A landscape with many peaks, sampled at points; each row gives a point and its height.
From any point a climber steps to the highest of the 2 points nearest to it. It stops when none of these is higher. Distance is the straight distance between rows; heights are no part of it.
q_165: [-31 -12 -41   3  -1   8  -4  18   1  10 -19  -6 -13 -14   2 -30  15   7
 -21  -5  -2 -14   3  24   8   6]  h=26.4
q_918: [-12   6 -21  -3  -6   2 -15 -18   5   0 -27  13  23 -34  21   6  24  -1
  -9  -3  14 -11   7 -16  44  -3]  h=36.4
q_758: [ 33   7   3   1  18  -5   7 -13  22 -16 -14 -18  45   0  13   2   4 -15
  16 -21  10 -13   1   3  21 -19]  h=40.4
q_884: [ 36   4  46  -4   3  10  -4  -1   1   0  11  -8  20  10  -9  41 -13  32
  -5   6   9   9 -20 -28  -6 -24]  h=31.0
q_874: [-15 -18  -6   1 -14 -13  10   5  -8 -13   5 -13   8  11 -23 -25   4 -29
   9  10  -8   4  -5  14 -16 -11]  h=46.1
q_936: [-27 -27 -32  -2  -9   5  14   2  -3   4  41  -6   4  26 -27 -16 -24  10
  -3  21  12   0  -2  16 -38   5]  h=8.5
q_509: [-17   9 -10 -13 -14 -29   8  16  10 -29  -6 -16 -12 -23  -6 -14  14 -26
   1 -20  -5  -3   0  -8  -6  14]  h=52.4
q_640: [ -2  17 -13  -9 -16 -26  10  19  18  -8  -9  -3 -45 -26  10 -22   5 -18
  -3 -17   6  -4  14 -17   0  32]  h=40.5
q_406: [ 30  14  20  27  12  -8  17  -8  28 -37 -13   3  26  13  33  23   0   8
   0 -26   7 -16  -7   2  17 -20]  h=4.8
q_805: [  5 -21  25  25  21  -4  22 -19   9  -1  -2   8  23  24 -10  -3  13 -24
  14   5  -7  27  -5  22  -3  -3]  h=57.4
q_225: [-24 -19 -47  -4  -1   5  -3  32   4  17   4 -23 -21  -3  -1 -34  -1  20
  -4  -6  -8 -14   3  24  11  11]  h=29.6
q_315: [ -3   5 -17 -12 -25  -3  -3  27  -5  -1  31  -9 -35  -1   1  -2 -15  12
   3   6   2   0   4   9 -18  20]  h=30.9
q_307: [-29 -13 -16   1  20  34 -18  -3  -1  40  20   6 -16   4  -9  -7 -15  46
 -21  -2   1  -1  16  30   8  20]  h=15.7
q_340: [ 17  10   0 -25 -28 -12  14  24  10   4  25  -6 -49  -3   3  -1 -13   2
   0  -4  19   6  20 -12 -10  41]  h=37.5
q_560: [  4   8   7  12  17  18 -12 -16 -18  22 -28  27 -17  -4  -1  -4   0   8
 -14  10 -26   1  -9   6  10   7]  h=15.1
q_537: [-19  -3 -12  -2  21  31 -26  -8   1  35  28   2 -13  -3  -4  -5 -21  48
  -9   3  25  -5  15  23  -1  13]  h=13.8
q_693: [ 21   9 -14 -22 -24   2  -1  25  10  13  25 -11 -36 -15   8   1 -19   3
  13   5  22   4  22  -9  -7  32]  h=41.0
q_668: [ -7  -5  20  25  26   4   6 -22  18 -13 -15  18  28   5   3  15  20 -17
  -1  -6 -21   9 -13  15  17  -8]  h=55.7
q_414: [-14  -5   5  -2 -13 -33  13  11   5 -35   1 -22 -10  -5  -6  -2  17 -34
   6 -17  -3   9   3  -4  -7   1]  h=62.5
q_493: [ 26   3  18  -3   6  -4  10 -10  12 -18  -4 -18  28   9   3   6   5 -26
  18  -8   2   3   1  16  11 -27]  h=44.3
q_45: [-27 -11 -24  -1  17  24  -4   2 -16  29   5  12 -14  -1  -6 -14  -5  24
 -26   2 -13   0   6  39  -4  14]  h=18.0
q_86: [-23  -4 -11  13 -15  -8  -8 -10  13 -27  -8   2   9 -15   2   2  28 -21
  -3  -8  -8  -3  -5   0  18  -8]  h=28.1
q_334: [ -2  -6  21 -19  52  11  -1 -17 -15  27  13   8  34  20 -17  11   1  15
  15   3   3  16  -5 -36 -35  -2]  h=21.7
q_467: [-33 -20  -7   2  -2   9   8 -26 -11  16  25  14  12  23 -31 -10 -18   8
  -3  22  23  12  -3  10 -48  10]  h=5.0
q_503: [ 18  16  -2   6  16  13 -16 -14 -15  28 -41  17  -3 -15   8  -7   4   7
  -8   7  -2 -11   4 -11  24  -8]  h=13.1
q_926: [-19  11 -37  -5 -18  -7  -6  16   9  -2 -25  -3 -16 -39  12 -17  21  -7
  -7 -14   8 -13   8  -6  13  19]  h=38.4
q_80: [-23 -26  -5  -1 -20  -5  11  -5 -15  11  26   2   8  26 -32 -15  -9  -4
   1  21  14   8  -3  12 -40   0]  h=6.8
q_234: [-25 -21 -30  -9   5  18   1   5  -5  13  34  -2   5  12 -24 -24 -20  16
  -4   9  16  -7   6  24 -26   2]  h=9.9
q_22: [ 41   7  33 -13 -13   2  -9   2 -13   5  12 -14   8   8   1  33 -17  21
   4   7  18  -2  -9 -33   1 -22]  h=28.4
q_487: [-34 -19 -14   3  26  19   2  -6 -24  24 -12  14  -2   4 -14 -15   1   1
 -22   7 -24   7  -2  26  -7   8]  h=20.5
q_844: [ -4   5  -3 -15 -32 -19  10  29   6  -9  37 -13 -46   7   0   9 -12  15
  -7 -10  10   8   1  -5 -25  35]  h=33.8
q_299: [ 39   7  36  15 -17  -8  -5  -7 -11  -7 -17  13 -22  19  17  16 -15   8
  13  16  -2   0   1 -29  11  -8]  h=49.5
q_213: [  5 -13  26  30  32  -8  26 -14  20 -12 -10  12  25  23   5  17  10 -19
   6   0 -14  27 -14  18  -3  -9]  h=64.4
q_628: [-17  -4   3  18  21   6  -5 -23   8  -6 -23  14  27 -12   2  -1  20 -12
  -9  -4 -15   1 -14   9  20  -5]  h=49.0
q_255: [ 11 -24  27  -9 -27 -10  15   0 -13  -2  26 -20  21  23  -7  20  -6 -20
  14   6  11  17  -2   3 -20 -17]  h=34.0
q_585: [ 10  10 -17 -24 -23  14 -12   8 -15  10  26  -9 -11  -3  -1   6 -20   5
   5  14  18  -7   2   2 -10  -2]  h=49.9
q_452: [-30 -12 -22   6  15  16  -5   4 -14  15 -23   7  -6 -15  -9 -24  12   0
 -26  -3 -10  -3   3  23   5   2]  h=23.2
q_391: [-16  17 -26 -13 -14 -21   6  20  21  -8 -16 -10 -23 -31   6 -23  17 -14
  -7 -20   3 -12   1 -10   0  27]  h=44.2
q_15: [ 38   5  44  23  19  -3  20   4  12 -14  -4   3  12  28   6  35  -8  10
  -1 -11 -22   9 -16   0   8 -19]  h=38.7
q_516: [  3  -1   7 -28   8  23  -2 -12 -24  20  27 -10  27   9 -22   5 -17  -7
   5  21  19  -1  -2  -5 -24 -19]  h=26.7
q_927: [ 11   3   1   2 -19  -7   2  -7  11 -19 -21  15 -41  -7  34 -19  -5 -24
   5   1   2   4  20 -26   4  28]  h=54.9
q_703: [ 19  15   7  14   9   3 -18 -21   7   5 -36  12   9 -20  20  -6   9   8
   0   0  -1  -9  -3 -11  37 -10]  h=11.3
q_242: [  1   2   5  22  -9   7 -12  -7  -7  -2 -14  24 -27   1   6   2   1   4
  -8  13 -23   4  -9  15   8   5]  h=13.4
q_555: [  2   3   4  -1 -18   9  -6   0 -10   3  24  17 -16  12   0  19 -16  16
 -11  21   1   4  -5  11 -17   3]  h=10.5
q_600: [-26   5 -27  -1 -16 -11 -12   0  12 -20 -19  -2   1 -29   9  -5  30 -14
  -6  -8   3  -9   3  -4  22   0]  h=32.3
q_343: [ 37  19  28  12 -10 -14  -3  -8   2 -14 -23   5  -8   0  21   3  -6  -4
  21  -2   6  -5   5 -27  24  -9]  h=55.5
q_558: [  1  -3  19 -18  31  20   2 -21 -12  24  17  -1  31  13 -21  12  -7   5
   7  14  19   7 -11 -16 -35  -9]  h=23.9
q_964: [ 21   7   9   7 -19  -8 -11  -9   5  -9 -26  13 -18  -8  27  -5   2 -15
  13   2  -1  -3  15 -20  20   8]  h=64.3
q_893: [  3   9 -12  -5 -20 -20   2  -5  21 -14 -23   8 -39 -26  31 -21   8 -22
  -4  -7  12  -2  22 -30   6  37]  h=47.7
q_245: [ 38   6  44   9   1  -2   0   0  -6  -7  -3  -4   3  17   3  32 -12  10
  11  -2  -7   1  -6  -7  14 -20]  h=41.7
q_236: [-24  -9 -44 -11  -5  -8   7  35  -1   8   2 -26 -15  -3  -4 -38  -4  -5
   0  -6  -8 -15  -4  17  -7   6]  h=32.2
q_292: [  1  11  15  18  30   4   2 -19  30 -18 -17  20  41  -5  22  14  16  13
  -7 -19  -6 -12 -12  -5  39  -7]  h=6.9
q_496: [ -6   8 -30 -12  -6  -6  -2  17  -8   9 -12 -16   6 -32  -5 -26   1 -32
  10  -8   3  -8  10   1  -1  -7]  h=36.2
q_720: [-17 -19 -18  -4 -10 -13   5   7  -3  -8  -6 -18  13  -8 -17 -37   9 -33
  12   4   4  -9   1   7 -12  -8]  h=40.9
q_297: [  8  15  12   2  29  20  -8 -10 -20  32  -8  25 -10   2  -3  11  -5  24
 -10   8 -20   1  -6 -18   5   8]  h=16.7
q_749: [ 21  -7  47  -5  19   4   7  -8  -3   7  19  -3  28  28  -8  45  -7  15
  -5   7  -2  19 -15 -21 -14 -11]  h=33.7
q_138: [  7  13  14 -20  55  14  -7  -1 -13  26   9   6  26   6 -21  14   1  29
  15  -8  -6  13   1 -44 -17  -8]  h=19.8
q_441: [ 31  -3  41   4  28   1  25   1   4   2   6  -4  26  29  -4  27  -5  10
   1   0 -20  14  -9 -11  -2 -13]  h=36.3
q_968: [ 16  18 -13 -14  -4  17 -15   3 -20  22   6  -1  -3  -8  -9  -4 -16  -3
   0  13   4 -14  10   6   0 -13]  h=44.8
q_368: [  9  18  14 -10  48  16 -12 -10 -18  33  -6  22   1   0 -11  14  -4  35
   4  -1 -15   6  -8 -40  -8   3]  h=18.1
q_506: [-11  -7   6  13 -11 -20   9   0  18 -45   0 -12   8   1   8   8  26 -33
   8 -23   1   7   1   9   2 -15]  h=52.0
q_42: [ -1 -29  13   1 -29 -19  13   1 -17 -10  22 -13   7  28 -15  10  -3 -25
   4  11   3  18   5  13 -27 -13]  h=37.1
q_219: [  9  -7  18  13  -2  -9  10  -5  12 -35  -5 -14  21  11  13  13  12 -24
  14 -14  -5   5  -3  15   7 -19]  h=48.1
q_855: [-17   7 -15  -3 -20 -13 -13  -9  15 -14 -22  16  -2 -27  17   4  26  -6
  -4  -8   7 -12  14 -24  32  16]  h=30.2
q_233: [-12   1 -25   2 -14  -3  -6  20  -5  -1   5  -2 -23  -1   0 -20   0   6
  -6   3 -18  -1   0  18  -7  11]  h=26.2
q_276: [ 10  14 -25 -13  -9   5  -9   5 -15  15  -5  -8  -1 -23  -1 -14  -7 -15
   9   1   7  -8   9   7   5 -11]  h=40.7
q_295: [ 17  -8  24 -23 -22   2   1   4 -18   2  24 -23  23  14  -6  24 -14 -14
  14  10  11   5   4  -5 -16 -25]  h=31.5
q_641: [  9  18 -17 -29 -27  10  -8  21  -2  14  34 -13 -20 -18   5   7 -22   7
   9   8  32   0  16  -8 -17  13]  h=45.1
q_682: [ 11   9  18  26  25  -7  14 -15  31 -32 -15  15  32   6  26  19  14   2
  -3 -23  -4 -10 -12   9  23 -10]  h=5.8
q_986: [ 21  13  22  21  24   1  -6 -19  17  -6 -40  19  15  -8  12  -1  11  22
   2  -4  -8  -6  -8 -22  36  -8]  h=9.7
q_873: [-18   9  -3  10   8   9 -13 -20   8  -4 -29  10  29 -19  11   7  23  -3
  -9  -3   2  -7  -2  -3  41  -4]  h=42.1
q_499: [ 22   8  13 -24  -2  14  -2   0 -25  17  20 -17  25   5 -15  10  -9 -14
  13  11  13   0   1  -5 -11 -25]  h=29.0
q_51: [-15  -3 -31  -5 -16   1  -4  26   4   7  31  -9 -26  -1  -6 -17 -12  25
   0   5  -3  -7   5  20  -3  19]  h=28.7
q_40: [-28  -7 -28  -6  12  32 -16   2  -5  22  39  -8  -4   2 -13 -13 -27  34
  -9   3  28 -11   9  24 -18   7]  h=11.7
q_567: [ -4   1  -3  12  -7  12 -10  -5 -15   6  11  23 -26  12  -2   8 -13  18
 -17  19 -17   0  -3  26  -3   8]  h=11.8
q_269: [-15 -21  -4  -3 -30 -25  18  10  -9 -17  17 -14  -5  23 -23  -9  -4 -19
   4  11  -8  13  -1   8 -32  -4]  h=41.1
q_197: [-16  -5 -21  12 -16 -16  -2  14   3 -16  -4   4 -39  -1   5  -9  13   0
  -7   1 -22  -1  -7  19  -3  10]  h=24.2
q_787: [-28  -8 -16  18 -17 -13  -8   0   7 -26 -20  10 -13 -12   3  -5  23 -12
 -13  -2 -21  -3 -12  15   6  -1]  h=24.3
q_39: [-23  -2 -35 -15  -3 -18   9  23  -2   1  -4 -23  -3 -11 -10 -38   3 -28
   1  -4  -2  -9  -1   0 -16   3]  h=35.7
q_923: [ 16  13  29  25  41   2   5 -13  23  -7 -30  12  24  -3   9  13  15  21
   0 -13 -20   0 -17 -12  24  -5]  h=8.4
q_522: [ 34   7  49   9 -22 -11   1   1 -15 -15  -4  -2 -16  18  14  39 -13  11
  11   1  -1   4   1 -20  14 -14]  h=45.2

Where does a climber stop that starts at each point below?
q_245: q_964
q_855: q_213
q_80: q_874
q_467: q_874
q_682: q_874
q_197: q_585
q_487: q_874

Call two points neighbours if one is among the 2 nearest of the other. Go from one point of each pair to the other, from neighbour to neighbour, staying as high as possible. Name the lowest point that can't be avoided.
q_874 and q_964: q_197
q_600 and q_213: q_855
q_964 and q_391: q_640
q_585 and q_874: q_39

For each start below, name every point that the climber comes to, in order.
q_749: q_441 q_15 q_245 q_522 q_299 q_343 q_964
q_567: q_242 q_560 q_297 q_368 q_138 q_334 q_558 q_516 q_499 q_295 q_255 q_42 q_269 q_874
q_503: q_560 q_297 q_368 q_138 q_334 q_558 q_516 q_499 q_295 q_255 q_42 q_269 q_874
q_45: q_487 q_452 q_165 q_225 q_236 q_39 q_720 q_874
